Points, in no order, along strands that fork, close into loops and pass close to each other.
In the rows, 128 means zero.
Two points are linked if the straight distance between their rows is under 92.8. Some points are linked to none.
(692): [113 133  97 120 193 143 160 121 143 103  93 105 139  75 125 154 132 181
 112 102 150 162 161 142  74 165 132 169]
(1619): [ 92 139 136 154  71 103 116 149 179 130 144 206 109 179 185  57 173 150
 134 107 150 130 126 120 141 114 140 138]
(112): [101 105 119 143 127 116 170 112 135 159 154 157 135 144 135 102 145 117
 120  88 132 120 126 103 131 115 121 119]
(316): [112 103 144 145  56 111 112  81 130 135 161 159  78 142 206  72 152 108
  94 113 118  95  87 137 133 125 156 149]
(1826): [ 95 106 117 149 119 124 199 176 156 129 162 186 131 149 149 109 102 104
 173  87 142 140 127  48 125  89 108 134]
(2198): [133 125 109 120 186  96 170 127 148 182 110 108 174 139  77 141 106 123
 169 134 124 127 113  80 179  64 105  55]
(158): [120 101 156 136 104 127 124  93 113 173 152 108 113 147 137  97 146  80
  94 139 104 106 104 116 120  91 157 106]
(1711): [102 124 142 139 101  87 139 131 160 153 153 200 110 156 178  66 159 161
 122  82 150 130 135 118 151 112 127 130]
(1219): [141 158 122 168  77 159  93 146 105  96 141 113 134 158 127 130 138  90
 127 169 116 112 139 124 116 159 165 145]
(660): [134 141 107 124  59 156 119 173 105 115 169  89 118 131 167 140  63  85
 181 138 126 176 120  81 134 131 134 164]
(1579): [164 185 107 151  71 118  89 161 121  87 130 110 154 123 139 135  73 123
 192 147 120 131 143  89 152 143 140 165]
(735): [183 151 113 118 132 107  93 137 125 111  85 114 146 103 123 113 109 165
 148 153 127 103 142 171 172 147 112 121]
(1140): [112 112 109 152 168 138 161 157 161 111 113 157 171 161  85 109 172 157
 177 125 136  99 152 110 139 114 111  99]
(519): [115 116 103 151 136 120 183 167 146 137 150 156 149 150 130 115  96 102
 177  97 132 128 126  56 143  85 107 131]
(1230): [ 74 132 159 103 179 208 155 117 125 130 139  91 122 102  85 220 126 133
  74 144 138 172 126 101  68 131 148 144]
(492): [125 131 119 191  79 174 115 156 138 100 138 139 145 203 107 107 160  95
 138 162 111  80 131 116 110 132 163 119]
(340): [ 95 105  99 142 172 157 175 127 134 112 133 138 134 132 104 143 164 118
 109 106 131 140 159 121  67 147 130 130]
(972): [108  90 147 129  92  96 139  51  93 162 181 141  84 103 188  89 143  97
  89  78 124 136 103 125 124 115 135 130]
(1976): [175 155 113 105 159 102 105 132 122 122  89  95 154  93 115 138 100 170
 152 146 132 125 138 167 172 139 107 112]
(1201): [ 87 124 124 181  62 135 145 157 166 139 165 184 125 195 141  73 133 109
 141 107 119 108  98  67 132 104 140 121]
(59): [161 128 127 117 106  86 115 104 120 155 111 131 116 119 161  78 114 138
 116 127 123  93 103 139 183 110 130 125]
(1723): [181 148 129 117 110  93  79 136 165 116  65 158 130 126 152  79 101 164
 145 141 119  63 117 167 186 122 104 126]
(1194): [143 121 172 148  68 162  79 131 109 111 145  99 118 178 138 170 135  49
 106 199  98  86  83 123 115 117 196 123]
(1076): [101 104 114 133 116 203 167 202 120 127 171 109 128 178 122 151  97  63
 164 150 122 175 114  78  89 109 142 111]
(1366): [135 118 168 124 122 103  93  98 155 138 106 202  89 131 115  66 162 151
  74  91 134  77 135 184 110 148  85 132]
(1801): [166 143 137 124 168 101 105 138 136  78  88 150 132  84 114 117 128 191
 136 109 139 114 150 201 133 187  65 140]
(1132): [128 138 123 109  91 145 130 153 112 132 158  82 125 109 161 161  57 101
 162 118 133 177 123  94 124 117 123 170]
(526): [ 87 104 143 164  59 116 137  93 125 138 184 176  85 147 197  82 149 105
 100  96 130 117 109 118 120 132 144 132]
(37): [157 159 116 129 108 105 116 117 107 137 129  99 144 116 132 135 115 120
 137 136 124 130 126 124 150 142 137 137]
(1030): [149 138 126 143 115 161  76 145 114  91 104 106 120 146  98 125 167 121
 114 175 122 104 160 184 118 176 156 140]
(1109): [141 129 117  77 161  92 147  76 110 163 128  96 130  64 152 144 102 158
  96  93 130 165 118 152 129 126 118 144]
(532): [180 136 135  95 120  73 106  91 103 163 108 101 122  87 167 103  99 143
 114 131 122 113 103 159 177 108 125 126]
(126): [121  99 101 124 192 129 167 128 137 121 121 141 138 122 100 126 163 149
 119 102 136 123 161 150 108 146 112 118]
(1993): [174 172 152  96 112 112  60  99  91 133 113  66 142  83 142 161  90 173
 125 150 131 157 124 173 151 156 151 165]
(912): [ 90  93 106 107 107 183 177 158 115 141 170  91 100 121 175 147  82  78
 139 114 132 195 112  75  84 112 138 136]
(394): [ 98 145 133 131 131 208 135 173 123  97 152  98 132 143  84 202 122 104
 127 154 131 169 145 109  69 147 148 149]
(1494): [167 142 130 134  85 141  66 126 107  96  98 102 120 136 133 124 142 121
 118 174 120  94 148 172 125 165 171 151]
(2193): [128 134 143 105 160 140 116 117 100 150 116  95 131 127  86 163 148 126
 105 164 134 136 129 151 140 129 140  94]
(1143): [151 129 138 132  92 120  88 127 130 111 108 163  99 131 156  81 148 146
 113 126 121  84 132 174 146 161 133 155]
(2214): [113 120 117 136 155  99 177 134 145 117 139 176 137 121 158 124 155 155
 133  80 151 138 149 116 130 142 119 154]
(1510): [156 130 132 109 138 113 106 114 122 156  89 109 137 132 107 113 125 124
 118 155 119  97 127 156 167 114 129  92]
(2260): [145 139 104 112 186 113 138 132 138  98  97 105 147  81 124 155 122 187
 140 109 137 150 153 153 122 153 118 152]
(132): [158  80 166  90 104 103  90  91 150 168 101 110 105 164 130  93 134  96
  86 140  98  54  79 158 163  61 155  97]
(121): [149 152 133 147  86  80 102 135 151 132 113 180 125 140 192  73 113 162
 150 118 129  93 108 121 196 114 129 148]
(101): [146 123 151 110 100  79  94 133 171 161  99 186 104 143 165  56 131 166
 113  99 131  86  97 154 171 100 108 130]
(1623): [127 149 103 136 116 168 135 185 134  95 139 107 145 135 111 164  88 104
 181 135 132 168 147  88 108 121 132 161]
(479): [133 116 130 102 189 140 115 111 122 119  98 127 112 115  68 134 160 145
  98 128 132 123 158 205 108 162  88 112]
(57): [183 185 119 123 103 111  52 139 114  99  85  84 157 113 131 143  93 161
 159 183 125 117 139 143 169 147 154 140]
(789): [127 107 110 139 136 109 125 154 182 150  86 156 166 163  87  74 139 158
 174 142 123  77 114  91 184  70 108  66]
(951): [131 113 116 128 173  78 183 147 164 145 115 180 154 119 141 106 136 183
 163  87 151 122 136 106 160 100  97 116]
(817): [116 118 103 106 224 131 181 130 160 144  87 101 161 114  64 178 140 150
 143 145 137 145 140 118 130  92 106  73]
(1706): [135  96 116  97 208  83 175 120 143 151  94 158 136  85 130 119 123 183
 124  77 148 127 137 153 146 126  73 116]
(130): [112 110 130 126  96  85 147  70 100 160 174 146  97  97 194 104 122 118
 105  78 126 143 112 119 135 125 124 142]
(1822): [140 160 121 102 123 128 130 135 120 148 136  83 145  99 132 177  68 122
 151 128 133 169 123  95 130 117 118 162]
(1735): [112 102 116 112 158  81 183 107 140 199 143 140 149 131 124 103 111 118
 130  81 123 115 102  77 159  75 105  95]
(2063): [124 138 121  84 152 105 161 124 124 176 133  90 138  99 126 161  62 100
 137 109 128 163 108  73 148  79 109 117]
(1782): [125 121 147 162  49 139 110 103 108 133 170 113  97 149 179 112 116  52
 115 146 105 114  91 112 108 121 158 136]
(1351): [174 174 115  98 151 102  88 133 131 123  90  70 172  82 119 174  78 195
 162 151 137 146 138 153 174 131 121 129]
(1499): [ 93 124 151 132  89 227 117 145  98 109 183  96 107 148 126 186 129  73
 119 149 129 176 117 113  50 161 148 143]
(2048): [ 90 145 157 126 104 219 109 155 103 103 164  93 125 143 108 205 123  97
 119 162 126 174 122 118  66 161 150 156]
(461): [ 94  91 179 129 119 183 131 108  82 164 189 104  91 140 132 150 134  38
  90 145 104 163  70  92  78 102 144  88]
(180): [136 124 145 146 140 157  95 142 119 127  92 108 133 173  65 152 154 104
 117 205 123 101 122 135 140 118 164  73]
(1378): [148 117 134 112 168 124 111 114 133 119  96 149 116 111  82 110 144 157
 103 115 130  97 150 198 125 169  82 116]
(651): [111 108 105 116 195 125 173 117 137  98  98 148 123  83 136 132 151 179
 101  83 142 158 161 154  81 179 124 160]
(1248): [140 136  98 124 169 106 151 144 138  92 101 129 151  94 129 143 129 181
 163 109 140 136 154 137 135 154 115 151]
(1517): [109 128 129 140 113 185 136 179 113 128 159 111 134 169  95 154 106  59
 151 165 119 155 119  85 102 114 137 107]
(1180): [158 134 153 132 160  97 104 123 177 117  75 184 136 105  80  95 140 181
 130 123 126  76 132 186 140 146  47  97]
(1355): [113 109 131 130  92 132 142 104 101 156 176 114 107 129 152 120 114  65
 120 112 115 144 108  98 105 110 125 127]
(240): [134 149  98 167 139 136 124 172 148 100 103 128 186 164  71 126 127 127
 209 177 124  95 149  83 155  97 126  84]
(1496): [136 158 107 153  89  99 143 155 130 110 152 156 128 121 164 118  90 122
 177 107 135 139 129  88 156 130 116 169]
(977): [108 118 109 176 118 150 161 153 143 120 152 158 157 181  96 111 153 105
 152 125 116 106 136  92 115 115 130 109]
(1119): [141 123 112 125 169  94 158 135 152 168 104 126 177 130 100 110 115 151
 171 126 128 109 120  99 186  78  98  77]
(609): [100 148 132 166  93 112 132 158 159  79 156 208 113 167 178  87 174 159
 155 112 157 138 170 134 122 150 139 165]
(668): [145 166 106 151 146 140 113 171 136  90 103 105 180 151  69 162 121 134
 197 184 128 121 158  95 152 110 130  96]
(2184): [140 142 149 121 108 125  98 106  93 150 132  88 124 119 134 142 128 103
 106 159 121 135 116 135 133 132 157 128]
(564): [148 122 138 138  72 135 102 111 131 120 118 124 112 172 159 100 142  99
 104 153 102  70 108 156 150 116 175 135]
(2069): [145 121 158 107 125  81 109 123 159 165 111 193 102 125 149  60 129 178
 104  96 142  94 113 161 162 111  82 121]
(884): [102  70 121 116 190 126 190 134 163 162 125 172 139 141  91 100 174 152
 114  74 143 114 137 119 126 108 100  85]
(2018): [134 126 118  69 213 117 151 107 135 152  84  85 129  81 100 171 120 175
 100 130 142 154 128 168 132 116  99  98]
(1913): [ 97 107 116 170 100 155 142 155 160 127 150 178 139 198 110  76 183 131
 124 119 127  87 123 108 111 118 142 111]
(123): [141 151 129  72 159 102 144  87 115 161 121  79 142  61 142 170  90 169
 102 110 136 168 118 141 123 117 128 151]
(484): [121 127 106 149 151 136 150 150 137 119 122 133 170 162  86 129 149 125
 160 136 129 113 145 108 131 114 124 102]
(237): [113 172 173 113 120 182  77 130  99 126 127  84 134 111  84 222  92 135
 134 176 129 154 101 109 140 146 164 148]
(1985): [157 149 115 133 158 129  98 154 129  39 102 123 141 109 116 128 141 200
 165 122 140 134 167 185 125 203 109 177]
(1866): [126 130 143 124 152 154 106 134 107 145 102  98 137 143  70 161 157 118
 114 185 131 124 131 145 140 132 150  81]
(1315): [122 132 107 127 185 126 148 141 137 135 105 105 161 136  66 163 143 128
 149 155 128 132 142 119 137 107 117  90]
(2091): [104 126 103 152  95 149 155 137 125  98 169 131 117 130 141 145 125  97
 132 104 125 154 142 113  84 159 130 160]
(2036): [113 106 140 143  62 140 123  98  99 151 187 106  83 134 182 105 101  55
 122 118 110 139  88  96 105 106 134 128]
(1670): [102 125 146  83 149 136 151  84 104 169 159  90 122  94 126 170 120  99
  86 122 123 171 109 106 103 100 129 122]
(32): [ 98 102 125 134 167 163 159 123 119 156 138 112 141 162  70 158 169  96
  94 143 125 138 143 128  92 114 141  81]
(339): [120 131 124  82 226 125 161 119 149 157  73  89 140  99  70 188 130 169
 115 157 137 159 127 142 146 101  99  75]
(1369): [120 127 116 150 140 122 142 175 174 111 105 172 181 172  92  91 163 181
 214 140 137  82 139  89 158 100 104  98]
(665): [130 107 135 136 100 132 111 111 132 133 125 159 100 147 142  74 169 132
  94 117 121  92 132 165 137 146 130 138]
(593): [130 139 100 167 130 137 135 170 157 106 106 142 189 172  84 104 135 137
 200 156 125  82 135  76 167  83 121  91]
(175): [127 102 118 129 170 116 155 135 140 130 117 165 133 122 121 107 155 166
 131  94 138 115 152 143 139 141 100 126]
(1093): [126 124 144  74 173 121 131  81  96 172 131  85 117  87 112 169 134 130
  81 128 129 164 111 145 127 112 127 112]
(2101): [174 156 127 140  70 124  62 127 119  92 104 109 125 147 165 123 124 117
 128 175 104  80 132 152 158 146 176 154]
(818): [180 172 116 144  58 107  73 142 128  86  99 128 132 143 179 112 101 130
 155 163 107  75 128 133 179 139 166 164]
(1208): [194 148 113 119 111 100  71 137 142  98  61 129 136 121 147 106  95 155
 148 170 108  68 130 168 190 128 128 121]
(1535): [147 155 118 124  89  84 124 107 102 143 151 116 119  96 173 127  94 122
 136 109 129 138 118 112 155 138 125 166]
(826): [163 140 141 130 169 109  98 121 147  91  84 161 128 102  77 114 134 174
 122 123 129  92 152 205 125 179  55 123]
(1123): [ 98 105 141 101 122 155 161 150  99 172 176  94 112 140 141 146  84  58
 130 132 120 177  92  72 107  81 129 100]
(899): [118  77 143 107 151 135 137  90 120 164 125 151 109 133 101  88 163 128
  78 103 129 106 136 171 114 131 111  99]
(1534): [ 88 120 130 163 105 101 176 156 164 132 171 199 127 156 167  91 124 126
 161  79 150 141 126  64 138  97 112 138]
(619): [135 121 106 107 197  79 190 117 142 158  97 144 140  61 158 133 109 181
 121  76 144 143 131 125 137 120  97 129]
(285): [147  76 166  91 121 112  98  86 152 175 100 125 101 144 110  79 145 107
  74 127 103  65  84 165 149  70 134  95]
(1977): [108  87 134 130 108 139 128  76  95 130 161 139  90 128 147  99 183 107
  76 101 123 130 142 170  97 160 139 135]
(1247): [121 146 111 194  82 173 119 157 119  80 159 136 136 173 116 124 157  97
 144 150 114 109 149 124  93 170 149 146]
(1862): [146 117 159 109 158  70 136 122 155 148 114 200 108 108 146  80 137 189
 109  70 153 121 135 178 142 133  60 122]
(473): [132 104 121  84 159 103 143  82 100 146 133 121 109  78 147 124 137 154
  84  80 131 151 135 169 123 145 112 141]
(1950): [ 95  84 109 130 177 141 177 134 152 155 125 147 152 163  69 111 172 137
 123 105 136 113 139 117 119 106 113  81]
(2064): [121 125 120 104 195  96 170 109 133 196 115 101 155 124  88 150 110 115
 138 134 124 137 116  92 163  68 108  66]
(806): [128 108 146  79 180 146 110  89  98 132 115 113  99 100  82 136 168 128
  60 123 124 138 158 206  88 154 109 116]
(1041): [ 79 106 123 134 173 191 181 136 125 124 147 123 135 161  80 178 160  88
  88 137 129 155 143 110  48 124 142 100]
(153): [101  98 107 109 200 127 184 114 140 178 123 119 149 139  87 133 149 122
 109 108 134 133 130 114 119  89 118  81]
(1560): [109 157 101 149 144 155 138 149 143  68 113 104 143  98 128 168 104 158
 151 107 139 172 169 114  69 170 146 214]
(253): [132 148 124 157  67  90 123 128 137 142 142 161 123 139 184  85 102 122
 148 114 117 104  99  90 179 107 137 145]
(1052): [144 148 155 128 129 152  64 137 101 122  81  94 137 143  80 196 118 113
 126 216 117 110  94  96 173 127 183  87]
(1404): [154 168 115 140  67 143 101 175 115 105 149 100 142 128 140 140  63  99
 187 150 128 155 132  84 150 129 140 162]
(2235): [ 89  93 139 115  96 193 146 127  94 133 196  90  90 127 168 157 106  62
 122 122 128 186 111  99  65 124 132 127]
(1865): [ 96 106 162 108 117 176 137 137  83 168 183  91 101 142 138 156 101  54
 122 149 111 171  76  78  94  93 135  97]
(2170): [107 115 105 181  92 172 165 166 135 104 178 153 138 179 119 113 122  82
 161 125 120 125 129  82 106 116 125 124]
(124): [ 82 131 140 153  84  87 163 123 156 145 182 203 106 139 192  92 130 128
 136  77 153 153 137  98 135 119 129 138]
(2209): [112 127 117 160  69 129 119 100 100 109 175 147  99 125 176 107 157 116
 113 117 126 130 135 138 107 173 146 161]
(1031): [138 149 105 146 145 131 123 159 130  48 107 124 154 129 110 140 154 177
 168 126 134 129 176 152 115 189 128 172]
(1883): [132 129 147 118  95 119 104  72  80 148 164  89 105  99 164 129 137  93
  94 130 118 150 110 131 112 134 146 143]
(63): [140 110 135 113 182  82 150 137 158 123 106 183 125 101 139 103 137 194
 131  82 152 127 155 163 138 139  72 129]
(380): [155 169 126  88 172  96 121 119 132 144  91  66 164  69 122 192  76 189
 142 140 138 165 120 140 164 115 116 127]
(1451): [108 144 120 161 121  95 177 161 153  77 150 188 117 113 189 133 118 145
 165  90 161 161 165  94 107 147 129 190]
(878): [104 129 111 148 108 156 121 117 109  61 154 112 113 120 141 148 161 140
 105 103 129 161 172 162  73 214 152 186]
(1920): [166 141 119 103 184  98 113 138 146 110  71 111 157  77  86 151 101 193
 153 144 134 132 139 180 165 139  72  97]
(2219): [ 96 108 137 118  77 210 121 133  90 117 193  87  88 133 166 170 111  71
 124 127 136 189 114 114  60 146 141 147]
(452): [112 146 105 152 154 112 177 158 152  87 111 159 132  88 158 140 117 159
 158  93 151 164 157  87  87 155 132 188]
(279): [153 170 121  89 153  95 128 106 123 163 116  66 151  71 139 181  75 172
 127 121 137 172 116 128 155 115 124 145]
(2238): [105 100 115 101 206 113 186 106 143 197 118 110 152 130  85 145 125 123
 114 120 129 133 119 102 136  68 109  67]
(203): [ 86  91 134 110 113 162 163  96 102 138 191 107  91 116 159 156 120  62
  90  93 130 179 114 102  59 115 129 122]
(2029): [ 90 106 128 107 141 152 167  83 104 149 165 113 112 105 139 161 130  85
  81  98 124 168 132 105  71 113 131 126]
(926): [119 156 123 160 100  87 155 155 143  95 163 183 117 126 181 115 114 145
 167  99 152 142 140  94 138 143 125 173]
(1639): [169 156 125 131 114  75 103 144 140 131  99 167 137 116 182  79 111 180
 154 123 135  94 122 146 200 125 110 137]
(2062): [159 123 139 133 150 111  95 132 175 113  63 154 145 118  73  99 127 169
 150 155 118  67 135 173 162 132  66  83]
(252): [ 98 143 117 181  83 141 134 150 134  74 173 180 113 163 162 110 164 134
 141 111 135 128 154 119 105 175 142 171]
(1121): [ 89 102 175 141 127 187 126 102  84 153 182 110 106 151 108 154 161  50
  76 160 109 146  86 115  67 119 163  87]
(582): [116  79 114  99 215 102 194 119 157 167 106 161 139  99 108 116 146 164
 118  74 145 126 141 133 134 103  91  93]
(1280): [ 88 149 116 133 194 196 157 179 157  92  98 102 153 131  47 209 127 128
 152 174 145 164 149  85  77 113 143 117]
(550): [122 132 131  93 143 124 151 158 121 182 139  90 137 129 119 155  58  77
 154 138 127 161  98  60 154  65 118  99]
(117): [137  99 134  84 151 118 129  73  94 142 131 123  93  83 141 111 149 137
  69  86 126 138 138 193 106 158 105 140]
(699): [144 162 107 164 111 153  91 162 113  52 117 115 155 143 108 135 152 150
 168 157 129 124 169 153 129 176 152 154]
(1045): [140 126 161 126 126 108  95 112 137 115 114 195  83 128 134  76 155 165
  82  97 134  91 147 201 120 178  83 153]
(1892): [120 165 122 154 112 179 110 164 117  85 146 100 150 150  99 176 134 111
 144 156 130 155 155 119  91 167 149 150]
(278): [129  88 151 111 109 107 111  45  87 160 157 123  82  85 186  82 159 107
  67 103 111 138 112 170 121 125 132 139]
(2204): [ 82 114 134 163  72 114 156 118 141 137 188 190  99 152 183  91 140 113
 118  85 142 137 124  96 120 129 129 135]
(1973): [115 120 137 129 124  85 141 147 169 137 131 201 119 146 169  71 153 180
 140  88 158 128 146 132 149 118 105 130]
(2177): [161 163 112 138 135 126  81 153 127  95  86  97 176 131  86 154 116 147
 183 192 125 118 148 121 163 135 141 100]
(1683): [177 189 113 150  54 106  79 140 113 100 127 111 140 116 168 125  81 127
 170 150 120 111 130 104 170 148 147 169]
(2050): [146 144 134 141  56  86 110 106 128 146 138 128 115 139 181  88  93  97
 138 133 109  91  88 100 174  95 153 147]
(631): [150 108 164 107 132 109  96  83 146 148 103 170  90 114 108  69 145 134
  64 104 124  70 117 199 121 133  93 125]
(1463): [166 123 138 133 141 129  80 128 167 107  65 151 123 136  76 101 139 140
 123 164 120  62 139 186 143 140  90  95]
(2250): [110 127 147 147 105 190 126 156 107 131 164 110 127 175  95 152 129  58
 121 175 113 144 109 101  86 125 155 105]
(841): [124 105 149 124  58 109  94 110 147 135 125 172  83 159 190  67 157 124
  97 112 118  76  88 160 151 112 158 155]
(515): [115 136 109 140 121 156 124 121 100  88 149 112 122 132 122 147 172 130
 104 124 126 148 164 160  83 188 149 161]
(1760): [133 130 125 177  50 161  98 147 149  91 131 135 135 219 142 115 152  77
 127 169  98  67 107 126 121 111 187 129]
(814): [149 133 139 136  78  99 103 100 114 148 128 113 112 136 167  95 123 100
 111 139 107  87 101 135 159 112 154 139]
(104): [122 137 104 157 142 128 146 159 139  55 124 155 151 133 130 126 159 167
 171 113 144 132 168 122 113 169 123 171]
(230): [135 159 156 101 130 129  95 129 101 154 129  84 138 114  98 193  84 114
 134 165 125 151  99  93 158 112 144 113]
(2135): [105 103 100 153  99 194 176 171 128 110 188 132 125 169 134 133 103  66
 163 124 117 158 126  86  83 126 129 127]
(1846): [ 95 116 154 142 123 196 134 119  92 140 173 115 117 172  96 157 164  60
  91 164 110 142 109 114  63 127 153  92]
(853): [137  78 162  96 135 124 103  81 135 174 107 145  98 131  96  67 151 114
  64 110 119  80 109 174 123 103 115  99]
(1117): [123 126 105 139 135 126 165 163 135 147 146 124 151 139 118 131  82  91
 179 114 123 135 123  61 147  80 109 110]
(728): [169 145 117 118 172 108  99 143 138  56  84 127 139  83 115 126 119 197
 153 119 140 132 155 197 129 191  82 160]
(1094): [134 164 150  91 123 127 107 125 108 160 140  76 141  97 122 182  77 115
 135 140 132 170 108 103 139 114 131 147]
(973): [135 164 152 129 123 145  81 148 105 137 114  89 148 140  83 185  98 100
 138 197 125 130 101  91 156 119 162 102]
(384): [102  90 109 133 189 158 158 132 141 144 121 128 150 172  51 135 179 124
 124 145 128 116 155 132 112 110 122  70]
(1171): [109 131 153  74 190 137 136  96 103 166 126  91 125 105  88 185 152 135
  81 152 131 160 112 131 131 116 135 100]
(389): [161 161 168 120  87 139  46 118  95 126 105  80 126 115 135 171 113 118
 115 195 120 120 102 138 147 146 188 150]
(424): [134 116 129 155  44 140  92 126 145  97 129 136 119 198 168 104 149  91
 113 149  92  64  96 138 140 110 178 146]
(1585): [125 158 176 117 107 168  59 112  89 139 127  75 134 109 103 198 110 127
 117 183 124 146  96 121 140 145 173 145]
(2216): [ 98 132 136 159  90 116 120 161 172 105 146 213 107 182 176  65 185 167
 142 107 154 135 156 139 124 134 136 147]
(1419): [133 102 156 112 111 114  99  43  78 159 162  94  90  83 176 115 150 100
  70 116 115 157 108 156 113 130 140 137]
(317): [185 166 151 114  94 120  49 128 105 123  87  82 144 117 135 162 106 135
 126 193 119 112 118 144 169 139 176 140]
(368): [131 129 112 125 104  84 151  97 104 146 158 130 116  95 175 117 110 127
 120  94 128 140 118 115 144 130 126 151]
(2099): [100 109  97 150 171 126 203 157 157 120 125 169 148 127 120 141 134 127
 161  93 143 136 151  77  96 113 117 139]
(845): [154 143 131  90 155 123  91 109 102 127 101  91 121  98  98 142 132 153
 108 143 128 141 142 196 131 158 123 127]
(1576): [155 131 154 132 134 143  68 144 117 124  70 105 133 165  80 174 130 112
 121 224 117  94 108 118 173 116 182  71]
(20): [154 144 156 131 108  98  80 135 149 105  97 201  90 128 164  73 139 174
 114 110 143  90 138 191 144 159  94 158]
(907): [112 133 132 166  43 138 112 100 100 110 178 132  89 132 185 104 132  86
 120 131 123 124 116 126 110 152 155 156]
(49): [168 135 114  95 157  73 135  92 104 164 117 111 133  75 154 118  95 168
 121 103 129 134 117 158 168 126 103 126]
(1758): [123 148 108 147 125 158 119 143 109  89 145 105 142 141 106 158 155 115
 135 138 122 145 161 136  86 169 145 154]
(2244): [ 93  97 134 145  92 139 131  77  93 116 181 162  78 125 178  99 172 115
  80  93 131 139 140 160  93 178 145 152]
(2007): [140 127 109 123 166  87 160 141 150 144 113 152 167 123 127 107 125 173
 176 108 133 110 128 109 175 102  94 107]
(2072): [147 146 115  77 203 104 152 110 144 144  80  78 155  58 111 177  95 199
 119 128 141 165 129 156 136 117 101 120]
(346): [106 104 137 139 107 135 144  88  92 162 166 118 110 135 136 114 150  77
  90 120 113 135 112 119  96 114 140 112]
(1879): [146 134 127 138 129 169  74 147 132  95  88 111 129 162  83 126 167 125
 125 189 121  97 160 176 128 156 145 108]
(72): [156 171 103 159  95 137  88 159 124  75 126 113 159 140 114 137 123 137
 175 156 126 120 160 112 137 157 146 159]
(2227): [ 95  97 113  91 127 166 185 151 117 162 153  89 106 114 164 149  66  79
 129 108 136 193 105  72  99  94 124 127]
(683): [152 123 122 140 134 154  80 140 152  96  72 130 127 158  74 111 157 125
 125 178 117  64 159 181 137 143 130  97]
(1199): [124 124 125 129 122 122 162 153 124 177 147 112 137 154 117 117  69  69
 161 126 109 133 108  55 157  69 122  93]
(2006): [ 80 106 109 134 163 175 190 135 136 130 149 122 128 132  99 162 141  84
 103 112 131 166 145 100  47 119 136 116]
(1365): [137 146 105 138 173 104 157 158 145  83 104 149 161 108 133 130 136 187
 187 113 143 124 154 117 130 147 113 157]
(567): [119 118 191 135 108 163  83 111  84 156 138  91 105 122 120 166 123  61
  98 182  98 131  57  97 124 105 174 107]
(2259): [134 107 118 100 175  97 154 115 118 117 115 150 111  78 153 120 135 182
  92  74 142 146 148 175 117 168 101 155]
(264): [132 139 103 102 164  99 179 118 134 171 120 111 150  91 129 150  82 124
 140 102 131 149 116  88 139  84 110 129]
(2187): [154 132 124 100 208 110 132 130 157  96  69 109 144  72  76 153 114 194
 141 135 136 140 147 200 128 152  50 109]
(749): [119 150 115 100 184 140 145 123 134 131 104  92 145 105  98 180 133 147
 112 135 140 161 145 130 105 128 133 129]
(566): [ 86 108 128 177  69 152 137 159 172 130 155 187 126 208 127  68 171 118
 123 112 121  96  95  86 107 107 150 110]
(1282): [143 115 156 111  76  85  92 116 151 149 112 170  89 143 190  64 134 148
  98 111 122  86  86 155 172 105 138 146]
(621): [120  95 132 125 121 134 131  92 106 142 139 141 105 132 127  82 170 124
  85 111 124 111 134 165 122 151 130 122]
(1249): [142  98 155 122 105 106 107  95 131 174 123  98 118 166 145 102 133  82
  94 143  96  76  81 125 153  65 170  98]
(1221): [145 119 117  84 213 116 148 112 143 133  75 107 132  78  77 153 126 175
 107 127 140 141 145 195 120 133  75 103]
(1034): [109 110 134 129 142  90 160 135 155 115 142 204 105 129 174  93 160 174
 118  72 160 150 173 150 124 148 119 144]
(218): [171 179 110 141 116 122  78 150 122  95 106  93 168 116 108 153 107 154
 178 174 128 122 149 125 160 147 140 128]
(1642): [136 141 151 158  76 161  88 135 108 113 135 101 122 173 131 150 136  68
 112 194 107 100 106 124 107 131 184 121]
(1754): [109 131 121 172  70 126 147 165 147 134 165 165 125 173 151  88 104  95
 166 113 122 113 106  63 149  97 123 133]
(2016): [129 152 114 161  81 109 135 165 135 127 148 165 132 140 160  98  78 107
 187 111 127 119 111  66 171 101 118 143]
(772): [110 143  95 150 141 130 161 143 144  83 129 134 130  89 148 158 109 147
 148  98 141 162 156 104  83 162 132 200]
(193): [136 100 150  87 153 132 109  74  91 129 129 126  84  93 117 105 161 127
  57 102 118 138 145 209  87 173 106 138]
(1688): [117 152 108 148 127 150 120 127 127  53 129 105 136 108 131 167 137 163
 136 107 139 165 174 153  82 207 150 218]
(510): [128 133  95 112 188  86 193 114 141 157 108 123 145  68 142 138 100 159
 124  86 144 152 127 104 122 112 113 138]

How many points has the smallest loop of links through each point below? Write 0 if it is on no loop.
(1801) => 18
(264) => 18
(526) => 15
(665) => 9
(1221) => 8
(735) => 17

Name the points in between on the shortest way along the links from the first point to the second, in order.
(1973), (1826) => (1711) (124) (1534)
(101), (124) => (1282) (841) (316) (526) (2204)
(339), (1517) => (817) (1315) (484) (977) (2170) (2135) (1076)
(1093), (1499) => (1670) (2029) (203) (2235) (2219)
(49), (424) => (532) (59) (814) (564)
